Points on a hilly landscape, in no order, each with its height.
A ball rolls from a point to the lowest of its 2 nearest points, and stops where none of them is lower. Distance is the straight distance between rows; heights are no part of it.
goze (h 239): [ 22  30  25 -16  -7 -18 -36  -6  -1  47 -47  -5   8   3 -14  23  -6   3
 -46 -55  18   4 -21  16  13 -15  -4 -25 -44   2  -7  -8  72  41 -50 -45
  49  34  20  40  29 -38  -3 -36  20   0 -10]
guz (h 81): [ 33 -23  -2  -1  38   1  19  -2  -6  25  10 -12  20  15 -19   4  24 -29
  13   9 -13  -4  25 -16  23  -6  22 -73 -79 -17  16 -15 -25  17 -19 -10
  12 -18  -9   6  17 -38 -65  15 -14  -2  -1]
suv (h 368): [-16  34  17   4 -63 -22  73  47  46  23  -5   0  15 -31  31   3  17  -7
  -3  -4 -21  21  36  -6 -51  15  15  24 -14 -33 -41  46  28  -4  -2   8
 -47  40 -18 -21  -1  36  10  15 -16   9  36]
vum (h 445): [ 30 -30  -6  14  27 -28 -12 -40  19   8 -15  22   1   6 -34  20   8 -38
 -29  16  -2  11   9  15  52   2  10 -37 -17 -19  37 -24  15  10 -14   7
   3 -56 -10  45  -8  13 -59  18  27  15 -23]
Mosug (h 471): [  9 -12  14  11  42   1 -25 -10  -8 -26  -5   4 -20  30 -53 -15 -30 -22
 -12  18 -16  19  54  36  -9  13  43 -22  29 -16  27 -28   0 -15  78  10
  -9 -53 -32  -6 -13 -10 -28  12  13  16 -37]
far (h 533): [-23 -15 -24  14  12  -1  -7  18 -10   3 -40   8 -10  -4 -52  39 -21  14
  -6 -25   5   0   6  25 -30 -13  19  10 -19  14  20 -17  31  19  43 -59
  31  24 -52  17 -19  25   5 -11   5  11 -20]
fup (h 164): [ 21  15  15 -44   1  32   1  34   1   5 -41  -7  14 -38  39  -4  40  32
 -18 -22  28 -21 -36 -26 -19  -9 -41   1 -28  19 -28  21  -1   4 -42 -34
  -5  66  25 -24  27 -19  10 -40 -17 -31  57]
Boge (h 564): [  2  11  11 -21  30 -12 -25  38  -2  -3  27 -24  19  24  -7   0 -51   6
  -6 -42 -52   7  26  24 -17  -2  19  15  26  13 -29  -8  20   9  36   0
  41  34 -10   2 -11   3   4  38  -1  -2  -5]
tagi (h 114): [-26  10 -75  37   3  10  38  -2 -18   0  15  19   8  12 -43  61  39  14
  18 -13  17 -27   3  13 -12 -35  14  23 -53   7  29  -7 -29  19  14 -43
  49 -12 -11   0 -12  -9   8  -7 -12  43 -36]
dudi (h 428): [ -5  14   6  31 -24 -13  51  30   5  23  -4  27  20 -43   5  10   9  21
 -20  -2   0  16  27 -34 -46  10  38 -29 -22  -5  -2  26  28   0  -5 -40
 -24  48 -10   0 -12  21  28 -18  22 -16 -14]
vefu (h 250): [ -8   8   7  -5 -13 -35  42 -18  60  33 -14   9 -12  -1   0  20  16 -14
 -22 -38  38  20  -5   5  11  -8 -19  40  16 -10 -25  33  50   2 -24  12
 -18 -18  34  14  -8   6  10 -17 -19  14  28]
pere (h 292): [ 11  24  14  -7 -26 -66  28 -12  66  19 -13  27  -4 -40  23   4  37  22
 -42 -38  72   1 -23   4  20 -12  -6  18  29  -2 -12  32  50 -25 -54   8
  -1   1  88  28   5  -3  22 -50  -6  -3  15]
Lebud (h 96): [ 60  12 -10 -15  27  20 -49   7 -25 -36 -51   8 -28 -19  24 -16  24  29
 -18 -20  58 -24 -60 -47  21 -25 -38  -9   2   7 -34 -16 -19 -31 -52 -17
   7 -15   3  -3  11  15  -1 -47   7  -5  52]
Gug (h 6): [-21  -2   8   0   6  -9 -34   8  37   0 -22 -17 -36  51 -17  -3 -40 -18
 -14 -24 -39  22  11  61  -4  26  -3  47  48 -18  -6   2  35  17  39  49
 -13 -16 -27  10  -1  29  -5  27  -3  22   4]
Kizo (h 203): [ 10  19 -10  10   5 -14   6   9  -8  19 -19   6  25  -7 -25  50   1  -1
 -10 -34  11 -15   7   1  -2 -30  20 -35 -73   7   4  -5  20  37 -32 -67
  56  17   6  22  17 -42   6 -22  18   8 -24]
zik (h 381): [-29 -25 -41  25 -10  20 -55  -8 -54 -34 -12  14 -32  22 -47  28 -20   6
 -27  24  -3 -17   1  49  20  -9 -20 -10  -1  53   8 -39   6  33  32 -31
  43 -14 -67  -3   2  19 -23  19 -21  25 -18]
ven (h 345): [-33 -37 -53  32 -15  12  -4 -26 -40 -38  18  34 -31  21 -49  17  23 -13
  -8  31  13  -5  30  19  18 -26   1   1  -5  32   6 -42  -5  10  54 -34
  29 -48 -33 -18   6   3 -39  18 -21  22  -8]
zugig (h 480): [ 11  16  25 -41  17  16 -51  13 -41 -49   0 -21   4   7  31 -58 -19  23
  15  -5  11 -14 -15 -25   5  -6 -19 -24  40  27 -40  -9 -19 -22 -25   5
  -3  34  21 -34  17 -32   4  -1   6 -28   6]
Ritu (h 440): [  1   3  12   8  -7   5 -38 -22 -19 -21 -25  21 -46  -2  -2 -13 -11 -22
  -6  17  27 -11  -2  -7  32  -4 -24 -33   8  27   4   4 -12 -14 -30  -7
 -13 -43 -16 -10   8  -7  -3  -3   9  13  -3]
dode (h 560): [-18 -28 -20  11  13  19 -57  14 -11  -1 -32 -16 -13  13 -46  16 -51  20
  -7 -23 -35  11  -4  61 -20  20 -15  23  -7   1  38 -22  24   0  43 -27
  40  19 -39  40 -11  35 -19  12   7  10  -9]
Buded (h 303): [ 36 -25  12 -27  44 -38  26 -27  33  19   0 -12  -4   3  20 -17  33   7
 -19  -5  41  -5 -69 -43  32   4   5  -3  31 -24   1  -5  -1 -22 -37  31
 -41  -4  55  39   3 -21 -11 -27   8 -58  26]
koves (h 154): [-18   3  -9 -17  17 -12  17 -28  31  13  -9  -5 -26  25  -4   8   4  11
  13 -20  33  32 -27   7 -20   0  -7  75  54 -46   9  10   3 -18  33  46
 -33 -28  20  -8  -3   3   8 -24  -6  25  26]
fizi (h 58): [-25   8 -56  27  31  52   2   2 -36   0  12  18   6   0 -32  40  15  38
  23 -11  -1 -39  15  11 -13 -28  11  -9 -34  20  37 -14 -66 -10  23 -21
  59 -12  -9 -20  -5 -29  19 -28  -3  18 -39]
Galo (h 475): [ 27 -17  -7  13  66 -15 -22 -22   3 -32 -14  20 -24  12 -42   0  -2 -11
 -12   5  17  18  36   7  21 -12  25 -31   8 -20  33 -43 -11 -31  29   8
  -5 -60  -7  11 -10 -13 -49  -2  18  12 -30]
ner (h 621): [ 35  10  11  -1  42   2  -5 -28   7 -26  -2 -15   8 -18  24  -6 -13  22
  25 -10  44  15   2 -24  17  -2 -18 -14   6 -15   0   5 -40 -41 -42  43
  -6 -32  44  -2   4 -17  21 -28   1   1 -12]
Vofo (h 198): [ -7   1  -4  24  -2  21  11  32  -4  -3 -45   5   4 -40  21   3 -25  19
   1  -3 -16  27  39 -14 -39  41 -22   1 -29  -8  -8   8 -22 -29   2 -10
   1 -23 -27 -16  16  45   1 -16 -27   6  59]
Runim (h 265): [  3 -19  14  35 -60   4  37 -28  19  13   5   7   1 -45  14 -17  -7 -42
  -3  41  -7  34  26  -4  15  38  -8 -19  -5 -24 -11  25  -6 -19  -1  41
 -40 -45 -38  -1  -5  51 -10  24  14  10   3]
vate (h 221): [ 21 -22  49  16 -23   0  38  -8  17   6  21   0  -1 -22   4 -35   0 -48
 -20  36 -30  49  30  -4   6  46  10 -17 -12 -18 -33  23   8   2  41  22
 -41 -31 -27  -9   3  27 -32  38   6  -2  41]
Fik (h 406): [-28  19  16  27 -92 -15 -14  47  13   0 -37  24  -8 -24  28  12 -52  -9
 -26 -22 -40  -2  17  43 -15  27 -31  36 -18  10   9  45  22   0 -30 -37
   5  24 -19   0   3  43  28   6  -3  44   3]
Kar (h 608): [  5  24 -10  -4  -6  30 -29  -5   0 -16  13 -16   8  -2  34  -6 -39  27
  29 -17  10   7   3  11  -4   4 -31  14  21   1   1  -2 -33 -42 -18  46
  25 -22  30 -13  10  11  41 -21  -4  23 -19]
tof (h 105): [-31   5  31 -40  -2 -14 -53  22  22   0  -1 -25 -29  45   0 -21 -62  -7
   3 -27 -24   8 -14  61 -31  16  -7  50  69 -13   4   7  34  -1  23  15
  -6  43  10   2   2  -5  12  15   0  -1  -9]
lok (h 536): [ 18  10  29 -36  20 -38  -6  35 -11  -1  13 -22  39 -13  -5 -13 -45  -3
 -26 -29 -25   5   6 -14   1 -11  19  -7  35  16 -34   1  49   2   1  -5
  23  59 -17   1 -32  18  16  28   7 -30 -29]
mav (h 342): [-13  24  -4 -10  -6  29 -32  55  18  11  -9  -8  -7  23  58   5 -21  18
  18 -25 -44 -37  24   3 -30  11 -21  14 -11  21  -5  24 -22   3  -9  10
  -1  20  -5 -17   0 -10  24  24 -39   2  32]
Lalog (h 498): [-17  -8  -5  29  12 -20   0  31 -31 -14  -8   4  19 -25 -33  16 -54  25
  -4 -19 -26   4  31   2 -57   2  34 -13   7  12 -11 -20   3 -16  57 -62
  49  44 -52  -7 -25   1  21  20   0  -3 -12]
Tolan (h 216): [  9 -11 -22  25 -58  39  -1 -22  -2   8  19   6   5 -25  35  -6 -10  -3
  10  39   3  12  -3   2  24  27 -33  -7   4  -2   9   6 -30 -24 -21  47
 -14 -40 -21   3  -5  59  20   4  -7  21   6]
laget (h 166): [ -4  -1 -20  24 -33  26  -5  -1 -42 -19  15  -4   7 -18   5  16 -36  -4
 -15   5 -23  14  15   8   9  18 -24 -13 -29  21  -9 -17 -33   8 -20 -16
  46 -20 -23   3  16  59  -5  15  -6  18   8]
Kogut (h 12): [  8  -2  28   7  -2 -12  12   7  -8  15   5 -10   9   3  -4  -2 -27 -30
   3   4 -32   6  35  -9   0  11   9 -54 -54   8 -13   6  -7  32  -7 -30
   5  -4 -25   0  28 -17 -28  38  -2   6   8]
noke (h 356): [-40 -18 -33  14 -62 -27  24 -57  11 -16  48  16  -3  35 -17   4  37 -11
  -1  12  11  -5  -9  29  34 -41   8  56  39   9 -12  -1  33  24  24  30
  -2 -13  13   7 -15   9  13  30  19 -11 -48]
levin (h 325): [  0   3   6 -20   2 -67  19 -37  46  -7   2  23   3 -11   8 -11  24  -9
  -9 -38  52 -12 -39   0  31 -22  -3  32  54  -8   2  20  16 -36 -44  25
  -7  -9  69  26  -6 -16  34 -42  16 -12 -32]
lufav (h 268): [ 32 -13  -7 -21  28   6  -4  -9  -2  11 -24 -12   1 -18  25 -12  34  20
   5   1  37 -26 -85 -48  33  -9 -25  -9   9  -8  30   6 -28  -9 -33  12
 -18   0  31  20  -9  -8  16 -62   6 -41   5]
roko (h 311): [  3 -13 -17   8   1  -6 -14 -17 -46  -8  30  -2  26  -1 -37  22 -18 -18
   6   7 -12 -15  -2   1  22 -30  27  -9 -12  34   1 -32   7  18  12 -32
  55  18 -16  16 -19  -1   8  13  26 -19 -55]
pubi (h 387): [-15  -4 -20  10 -25  23 -54  21  -7  -6  29 -19   2  53  10  -1 -43  18
  -1   1 -62  -5  30  40 -14  30 -30  19  12  11  -2 -25  10  11  40  24
  45 -13 -10  20   7  21 -23  39 -19   9  18]
tid (h 23): [ 19 -21 -43  25  30  23  16  -3 -23  -5   6  16   1 -34  -7  15  22  23
  16  11  24 -13  12 -33  12 -11   5 -20 -36   4  13  -7 -41 -18  -2  -6
  13 -26  -5   1  -4  23   2 -24  -1  -2   3]
Zufu (h 79): [  7 -20   4 -15  21  25  55   1  36  34  16 -16  -9   0  24 -17  31  -5
  22  28  -6   5   3 -26  -8  29  21  -9  -8 -30   5  23 -17  11  22  45
 -71   9  -3 -17  -4 -15 -10   7 -21 -24  44]
revu (h 220): [-13  24  16 -17  62   7 -43  -7 -25 -67 -38 -13 -49  30 -41  -5 -28  18
   7 -17  34  32   7  16 -28 -11 -15  15  12  -3 -14 -29  -6 -26  10 -29
  16 -42   9 -17   9 -50 -13 -20  -2  46  22]
vek (h 264): [-17   4  30  17 -40  -3  28  43 -25 -16 -17   8  21 -51  31 -28 -39  24
 -10   8 -29  13  32 -25 -41  37  -6 -17 -30   5 -17  24 -14 -10  -5 -42
 -11  44 -18 -27  17  25   6   8 -14  -8  32]
zotir (h 364): [ 12   2 -21  -4 -63  -9  30   3  38  17  27 -12  20 -25  50 -24  25   8
  30   6  17 -21 -38   2  42 -12 -28   4  30 -10  27  39 -20 -46 -40  76
 -33  -3  18 -10 -26  16  46 -15 -26  13 -32]
mozad (h 205): [ -1  15  29 -48 -31  17 -18  40 -10  12 -31   2  18 -40  35 -19  19  19
  -4  -7  17 -32 -56 -15 -11 -14 -25   0   0  19  26   9   3 -14 -51 -42
 -23  69  28 -12  26 -19  39 -66   2 -28  -8]
Kikas (h 230): [ 34  15   5 -14  28  22 -30  27  -4 -39 -38 -25  -7 -22  52 -22 -31  35
 -13 -24  14  25 -10 -24 -11  14 -44  24   4 -14 -31   1 -16 -40 -25  13
  15 -13  20   5  16  35   0 -21 -23  -3  61]
bonez (h 352): [-14  14 -10 -23 -46 -24   6 -15  16  -4  25   3   8  -7  28  -6  24  -3
  28  -9  37 -39 -48   6  42 -25 -27  22  39  16  29  26 -23 -25 -47  39
 -18 -10  52  -2   3 -18  46 -39  -7   7 -50]
pez (h 335): [ 26 -16 -10   6 -47 -28  45  -7  62  42  15  -6  13 -36  47   0  53  -7
   4  13   8 -32 -61 -17  51 -10  -9   0  20 -18  25  42  10 -24 -49  68
 -54   5 -13  31 -49  26  25  -3  -7 -23 -12]
zumad (h 59): [  8 -17  -5 -36  85  35  15  11 -34  -7 -27 -22  17   3 -14 -14  33  32
  14   0  28   9  -6 -34 -25  -7   4 -11 -24 -22 -10 -16 -16   3  18 -29
  22  30  27 -18   0 -32 -37 -22  -3 -32  32]
sokel (h 322): [ -7  16  37  25 -56  -6  42  44  10  -4  12 -13  12 -30  32 -30 -19 -14
   4   0 -60  20  59  -4 -29  58  -1   4 -30  -9 -53  42  -1  -5   9   2
 -27  15 -34 -25   7  22  -6  44 -31   9  69]
dif (h 273): [  6  -1  28 -15 -16 -15 -36 -12  18  25 -44 -13 -15  14 -26  31 -18 -15
 -46 -25  -7  11 -31  30  31  12 -34 -12 -23   6   1   5  63  54 -46 -32
   5  19 -14  38  25  11 -23  -5  12  21  -5]
bapu (h 465): [-22 -21   7 -12 -67  18  -9  -5  -8  22 -19   1 -10 -23   4  -7 -23 -11
   3  10  -4  21 -47   5   6   3 -32  29  17   8  27  15   8   9 -22 -33
 -13  15  -1  22  17  41  15 -18  15   7  -9]
beru (h 460): [ -1 -11   4  22 -14 -15  25  35 -24  21  -2 -10  21 -29 -13   7 -24   3
   4  23 -35  15   6 -17 -40   2  42 -33 -20   0   1 -17  12  15  29 -57
   0  56 -48  11 -18  16   8  12  13 -29 -19]
Neb (h 157): [-10   2 -55  19   5   3 -12 -22 -33 -26  18  41   4  -4 -41  52  24  -8
   4 -22  31 -44  -7  18  23 -45   6  12 -56  33   6 -10  -5  23 -16 -61
  68  -7  12   7   4   0  21 -16   7  26 -33]
favon (h 215): [-40  58  12 -26  33 -14  18   9  36   9   2  15  21  -1  -1   6  18  24
  30 -24  16   0   0   3 -46  -4  22  34  47 -18   5  18  -6 -20   8  14
 -18  56  27 -45 -18 -20  46 -20  18  10 -23]
detot (h 111): [  7   2  -9 -43  99  43 -22   5 -38 -27 -15 -25  -1  46 -31 -20  30  24
  23 -12  26   6  -7 -25 -16 -26   2  -3 -21 -32  -5 -28 -40 -10   9  -3
  35  -2  33 -40  15 -65 -61 -27  -7   9  23]
pup (h 97): [-13  -2   6 -12  13   1   7 -20  36  29  17   0 -24  56 -17 -11  -9 -21
   9  -3  -9  18  -3  26 -19   3  26  50  55 -46   7   3  23   9  55  57
 -48 -19   5 -12  -4  -4   2  14   2  15  -9]
zetat (h 590): [-27  25   0  -4  -3   4 -11  10   4 -22  36 -15  18   8  -1   3 -30  33
  16 -30 -20  11  42  14 -33   5   0  47  42   6 -28  -2  -2 -35  35  36
  36  12  16 -22   5  13  23   3   7  19 -20]
petad (h 217): [ 15 -12  47 -44  22 -38 -18  -7 -13  47 -12 -23  11  -8  15 -13  25 -26
 -21  21   2 -24 -71 -20  24  12  19 -52  17   6  12 -11  60  17 -38 -13
 -24  60  16  34  -8 -38  -7 -12  28 -70  -6]
Pem (h 77): [-16  -3 -25  19   0  28  19  -2  -9   7  33  10   4  34 -11   2  23  14
  29  35 -10  -3  43  -5 -20 -11  31  -3  11   0   5 -19 -33  15  69  18
 -11 -37 -11 -27  -7 -27  -6  21  -9   8 -15]
Kiti (h 118): [  8   4  -5 -18  49  22  30   0  10  -1 -34   5  20 -36  13   8  54  42
   6  -1  56   3  -1 -41 -14  -8 -17 -12 -32   2 -16  12 -22   2 -23 -25
  -2  29  51 -21  20 -14   1 -46   1 -23  43]
lipu (h 274): [-36   4 -14   8  26 -28  11 -17 -28 -22  21  21  30   0 -36  13  24   2
  22  13  13 -19  19  -8  -7 -34  29   5   2  34 -18  -8  -2  20  36 -44
  36  28  23 -17 -24 -47  10  15  17 -13 -43]
par (h 257): [ 20   2  29 -29 -12  -9  35  11  21  23   4 -14  25 -36  31 -11  25 -15
 -15   3 -15  -9 -37 -30  17   3  -5 -35  -4   8   4  24  24   2 -47   7
 -35  51   9  26  -3  -4   7 -17  17 -49 -11]
fug (h 461): [  3   8  38 -21   6   0 -40 -17 -29 -41   6   1 -29  24  -1 -40 -17 -14
  -1  15  22  -9   5 -10  24  -7 -16 -31  46  36 -28  -2  -5  -2  -5  17
 -12 -15   6 -24   4 -40  -6  20  11 -13 -17]
vitid (h 113): [ 19  -8 -26  50   3  15  25   5  -3   7 -19  33  -3 -60   4  13   4  21
   1   3  25  23  26 -20 -21  24  13 -15 -17 -23   7   3 -16 -48   7  -3
 -10 -40 -18 -11  -8  64  25 -33   9  18   7]
rafaz (h 384): [-16 -38 -14  29 -32 -47  12 -58  32  -9   3  48 -22   8 -22  19  43 -41
 -11  21  12 -15 -18  21  47 -28  32  26   2  -4  23   0  27  33 -14  -5
 -10 -16  -2  42 -23  13   2  34  29 -17 -42]
rono (h 165): [ 17  15  -2 -29 103  18 -12  -5 -20 -56 -17 -21 -28  30 -32 -10   9  25
   4 -14  48  24 -19 -20 -26 -31   4  12  17 -25  11 -38 -30 -50  12  -5
  11 -28  27  -2 -14 -54 -22 -36   7  15  21]
vesar (h 123): [-20   7 -48  16   3  24  -2 -23 -33  -7  42   2  16  18 -32  24  16  25
  17  -6 -13 -26 -14  23   3 -28  11  24   1  26  35 -25 -18  -1  23  10
  37 -11   8  -1 -20  -3  34  -9  27  -3 -71]
Zaso (h 301): [ 29 -26  -4   0  -4 -37  55 -28  54  50   8   1  17 -22  26  -1  65   7
 -19   6  19 -19 -53 -26  36   1  13   0   9 -28  22  21  26   0 -47  42
 -36   4  35  60 -28   3   1 -20   9 -55   7]
sopez (h 204): [-12  23  10 -30  20  -4   9   1  30   7 -23 -13 -14  12  21   1  -5   5
   4 -25  40  18 -17  -9  -7   1 -41  51  32  -9 -25  17 -10  -8  -8  15
 -21 -14  41 -21  24  -8   7 -20 -33  17  53]
palu (h 167): [ 17 -26  -6   5 -32  44 -10 -41 -27  -8  19   0 -10 -34  19 -10  10 -15
  -4  50   8  10 -25 -17  51   9 -54 -31 -13  25  -2 -10 -37 -12 -25  27
  -1 -45 -15   0  10  51 -32  12   6   7  21]
Dofe (h 632): [  6   1  13 -17   8  -9  14 -35   3 -38  22 -10   6  -8  37 -44  16   4
  27  32  48   3  -5 -30  27  -1 -13 -15  45  -6 -12   3 -32 -36 -28  45
 -36 -13  59 -19  12 -34  12 -13   4 -22  -3]
Dofun (h 270): [-10  -2 -27  78 -47 -31  65 -24 -14 -26  39  17   4 -14 -22  33  -9 -22
  -9  11 -12  28  40  12   7  -1  29   0 -29  -5 -17 -13 -12  12  25 -27
  19 -38 -24   4  15  30  -9  28   6  29 -14]
Fese (h 132): [ 36 -16  11 -31  44   3  -2   4 -35  34 -10 -30  24  21  -5   0  36 -13
  10   5  -9 -23 -24 -29   9 -19  39 -62 -64 -10   6 -24  19  45 -26 -31
  21  37  -5  21   8 -61 -47   1  20 -36  -8]
Doru (h 490): [-16 -28  20 -18 -53   2  23 -24  24  38 -11 -17   0   7  -6  -3  -7 -38
  -7  12 -14  44 -42  19  11  15 -24  35  13 -18   8  17  28  27  -1   2
 -22  -4   6  24  12  32 -17  12  12   0  13]
zefa (h 100): [ 21 -19 -19  25   4  38   2  -8 -40 -12  11   4  14 -30   5  -9  -8   3
   0  27 -10   9  23 -27  20  19  -9 -58 -46   5   7 -31 -53 -11 -18  -3
  23 -34 -39   0  25  31 -31   3  -7   1   6]
gune (h 288): [  3 -18 -17  26   2 -13  35 -52  43  13  18  19   5  -3  10  -9  28  -4
  26  19  36  16  19  -7  11 -13  22  32  18 -65   4  12 -10 -31  20  66
 -26 -40  30   3 -19   5   5   5   2  -1 -12]
foza (h 163): [ 37  27   9 -12  -6  18 -40  18 -12 -30 -35  10 -10 -38  19  -6 -13  22
 -27 -46  50  -3 -49  -6  -1 -14 -47  25  13  15 -19   7   2 -37 -43 -28
  12  -2  33  -3  13  35  23 -58  -2  15  35]
pater (h 145): [ 23 -10  44 -20  28  22  31  16  28  18   7 -27   0  -6  15 -42  -9 -14
   9   8 -33  35  21  -6 -16  54  14 -10 -13 -35 -21  16  -2  -3  10  37
 -43  15   7  -9  25  17 -22  12 -20 -11  63]
ronir (h 374): [-14  35   4   6 -53  -1 -39  57  17   0 -28  11   5 -10  61   3 -46  -4
 -10 -34 -43 -34  34  23 -28  25 -45  22 -21  16   4  31  -4  -8 -37 -23
   7  34   3   4   7  11  21  21 -30  22  38]
nonu (h 464): [ -6   9  34  16 -25  -3 -13  -7   9  -2  35   3 -14  29  -6 -30 -32 -31
   7  21 -26  28  53  25   3  30   7  -4  30  -2 -19   8   0  10  36  43
 -21 -44   6 -25  15  -2  -4  37  -4  25  -6]
pedis (h 7): [  7  -1  -4   6  15  37  42  15  16  17  62  -5   8  35   2 -19  54   0
  30  51 -28  -3  37 -16 -25  14  47  14   3 -22 -22   0 -17  22  78  57
 -40   5 -10 -45   1 -26 -12  23 -21  -4  46]
penin (h 414): [-35 -12  -7  25 -40  12 -45 -20 -33 -24  -6  40 -48   4 -20   6 -20 -18
 -20  28   8 -29  -6  26  29   2 -12 -18  16  53  11   0  12  19  -3 -21
  -5 -10 -43  -6  -3  17  24  16  12  24 -34]
midom (h 340): [ -3 -10   4 -10  -9  21 -56  17  10   9 -11 -13  -8  16  17  -7 -43   7
 -23  23 -54   4 -20  15   7  17 -30  12  24   1  10 -18  -3  14  -2  19
   0  -1 -25  22 -12  43 -30  33  16   6  10]
pimed (h 226): [-10   8 -49  60 -63   5  23 -23 -18 -14  55  -9   9   6  -2  33 -32   0
  -4   4 -30  28  36  42   5  15  -2   5 -18   8  -9 -14 -23   2   5  16
  39 -50 -24  -2  18  47   9  29 -19  48 -24]
Miti (h 442): [  0  -7   9   1  -2  24 -38 -14   7  13  19  -6 -23  57 -20 -24 -29 -26
  10  38 -37   5  20  42  -1  21  11 -21  19  -8  36 -16  -7  38  46  40
 -19 -39 -21 -11   7 -13 -27  38   1  17 -24]
zuvar (h 237): [ -4   3   5 -41  29  30  -5   8 -27   4 -23 -18  18 -20  18 -20  27  25
  28   5  22 -17 -62 -38 -19   3  -7  -6  -3   2  32  -6 -30  -6 -18 -24
 -23  49  37 -14   1 -37  34 -64  11 -49   0]
rona (h 18): [ 51  11 -11 -32   6  20 -40  16   4 -12 -17 -23  -7  -1  53  -9  19  24
 -13 -18  15 -41 -43 -33  35 -14 -54  -2   7  32 -35  10 -26  -7 -38  23
   2   6 -13 -13   7   8 -13  -3 -20 -23  51]
dup (h 177): [ 27 -32  38 -39  48 -19  17 -22  -3  53  13 -17  14  18 -19  -2  34 -35
  -9  32 -10  -4 -50 -15  16   6  51 -47 -21  -8  12 -17  61  44  -1 -21
 -17  42   9  36 -11 -31 -46  18   6 -59  17]
tufeg (h 286): [ 23   0  -3  -5  18  39 -50  16   7  -9 -32 -29 -28   7  42 -10 -29  18
  -5   7 -16   7 -24  -7   4  29 -50   3  15  -4   6 -13 -31 -21 -20  42
  -8 -38 -24  12   2  38 -27   6 -28  15  60]
tenol (h 400): [-17  28   8  29 -63 -26  58  35  34  43  -5  18   6 -25   3   5  14  -4
 -10  -7  -6  14  11  -1 -64  -6  33   7   5 -42  -5  39  44  -4  -7   1
 -44  43 -28   5 -14  29  31  -8  31   7 -25]
fule (h 307): [-29 -14 -26  47 -20  -4  40 -23 -14 -15  -1  30 -17 -13 -29  19  10 -31
   3  16  13  21  51   7   4   4  -6 -12 -43   4  -3  -8 -18   6  22 -36
   5 -64 -28  -9  23   9 -27  16 -24  33  13]
Belap (h 242): [-11  -6 -14  -7  34  -5 -12 -11 -12   0   1  15  -6  20 -10   9  45 -20
  15  20   7 -48   7 -29  21 -39  26  -7 -14  24  12  -1   5  23  -1 -18
   3   6   7   3 -24 -58   9   4  11 -36 -27]
mifat (h 168): [  2  -1 -43   2  18   7 -18 -20 -11  15  16   6   1  21 -23  22  33  17
  15 -12  -3 -49 -58  -8  36 -35   6  41   7  10  49  -8  -4  14   7  14
   1 -14   3  24 -41 -14  35 -31   5 -22 -44]
rof (h 91): [ -2   2  41  16 -32 -41 -13  10  -7   6 -15 -12 -11   8 -20  32 -26 -39
 -27  12 -38  -6   7  19  19  13  11 -52 -34  34 -11   2  30  58 -23 -55
   1  26 -67  20   2 -20 -19  56  15   8 -14]
toti (h 249): [ -8  20  -3  -8  11  -9  37 -10  33  22  20   8  33 -15  11   5  27  15
  27 -11  21   5  25 -13 -22  -7  18  15  11 -36  -2  24 -14 -25   1  29
 -24  14  28 -13 -11  -6  34 -10  11  -9 -19]
Did (h 412): [ -5 -41 -22  30 -11 -32  22 -43   7 -16  24  23   8   5 -34  13   9 -33
 -20  22  -4  18  16  22  34 -19  36  15  -7 -19  18 -26  24  10  26  -5
  12 -33  -8  37 -20  31 -23  32  38  -6 -48]
dabu (h 156): [ 18  17  14  32 -41 -37  10  20 -16   8 -16   3   6 -23 -10  42  -7  -6
 -49 -18 -13  -4   4 -17  20  -5   5 -49 -72  42 -16  -1  44  39 -43 -73
  31  23 -34  28  12  -4 -10   6  12  10   7]
zir (h 209): [ -4   7  -6 -29  -5  -6 -13  17 -16  29   8   0   6  12  11   5  26 -12
   5   4 -25 -55 -48 -21  25 -33  12   0   7  30  35   5   7  33 -17 -11
 -21  32  -4  15 -36 -34  39  -8   7 -48 -42]
Ragog (h 170): [-41  27  25 -49  43   0  -5  10  30  18  -1 -18  -9  26 -16  -1 -22  19
  23 -49  -8  10 -20  38 -60   7  17  56  51 -28  13   9  23 -11  36   7
 -11  49  21 -14  -1 -22  27 -10  17  -5 -10]
surap (h 326): [-24 -10  -3   7 -30 -49  58 -50  40   7  48  23  28   8   0  -5  57 -31
  17  20  12   8  13  -9   2 -32  37  63  22 -35 -10   8  24   8  10  25
 -17 -11  49  18 -14  -2   2  25  18 -28 -20]
rosem (h 263): [-15  41   5 -17  79  17 -24  11 -13 -40 -14   0 -30  42  -3  -4  -5  26
  26  -8  26   7  32 -12 -27   4  -2  14  21  11 -31 -16 -41 -13  33  13
  12 -14  23 -52  12 -55 -10  -3 -29  39  35]
lova (h 419): [ -9 -20  13   6 -23  26 -54  17 -10  -1  43 -22   4  76 -15  -5 -28   1
   8  39 -73  -5  23  49 -11  25   4 -19  10  12  15 -32  12  59  55  12
  21 -11 -26   9   9 -14 -33  64 -16   9  -6]
karak (h 484): [ 14  14  36  18  29  -7 -12   0 -10 -18  24 -12  -3  38 -26 -27 -29 -23
  32   6 -19  24  87  24 -10  32  15 -13   1 -10 -27  -6 -25   8  44  33
   7 -52  12 -42  35 -37  -8  18 -28  50  22]
rop (h 437): [-38  -2   7   8 -97  -5  27  15  -1   9  -1  20  -3 -34   4  12 -22 -15
  -8   6 -11  27  -3  11 -26   7  -6  32 -24   9   2  31  27  14 -15 -52
  -8  31 -14   1   5  48  21   0  11  20  -8]
fudek (h 506): [ 19   7  25 -39   1 -12 -45  40 -50 -27  -3 -20  31 -32  24 -36 -45  20
 -19 -15 -10 -20 -11 -18 -12 -15  -7 -19  21  26 -31  -9  19 -27 -26 -12
  32  70   3 -15  -5   5  12  -1   7 -31 -22]
numuv (h 302): [  1  20   9 -18  64  30 -38  56  -1 -12   5 -12 -23  46  31  -9 -16  25
  21  -7 -29 -30  39  -6 -40  19  16  -4  10  16 -31   3 -25   1  22  13
   3  18   1 -50   8 -45  -1  25 -55  11  57]
zeg (h 142): [  0 -24 -22  27  44   4  23   3  -6   6  -3  18  -7  30 -41   9  25 -33
  18  15 -11  -4  44   1 -13 -12  32 -43 -31  -8  36 -15 -38   7  47 -23
   0 -40 -19  -8  -4 -43 -50  11 -29  10 -14]

For each start below, name the point where the ball stops.
Miti: rona
rop: zumad
noke: Gug
fudek: tid
Buded: zumad
bonez: Gug

Write out the way that a ball takes from each point below.
nonu: Miti, lova, pubi, midom, tufeg, Kikas, foza, Lebud, rona
Galo: vum, Did, rafaz, noke, surap, gune, toti, favon, Ragog, tof, Gug
bapu: rop, Fik, ronir, mav, numuv, rosem, revu, rono, detot, zumad
Kar: zetat, Boge, lok, fudek, zugig, fug, Ritu, penin, zik, ven, fule, Dofun, pimed, laget, zefa, tid
far: Lalog, beru, dudi, tenol, suv, sokel, vek, Vofo, vitid, tid
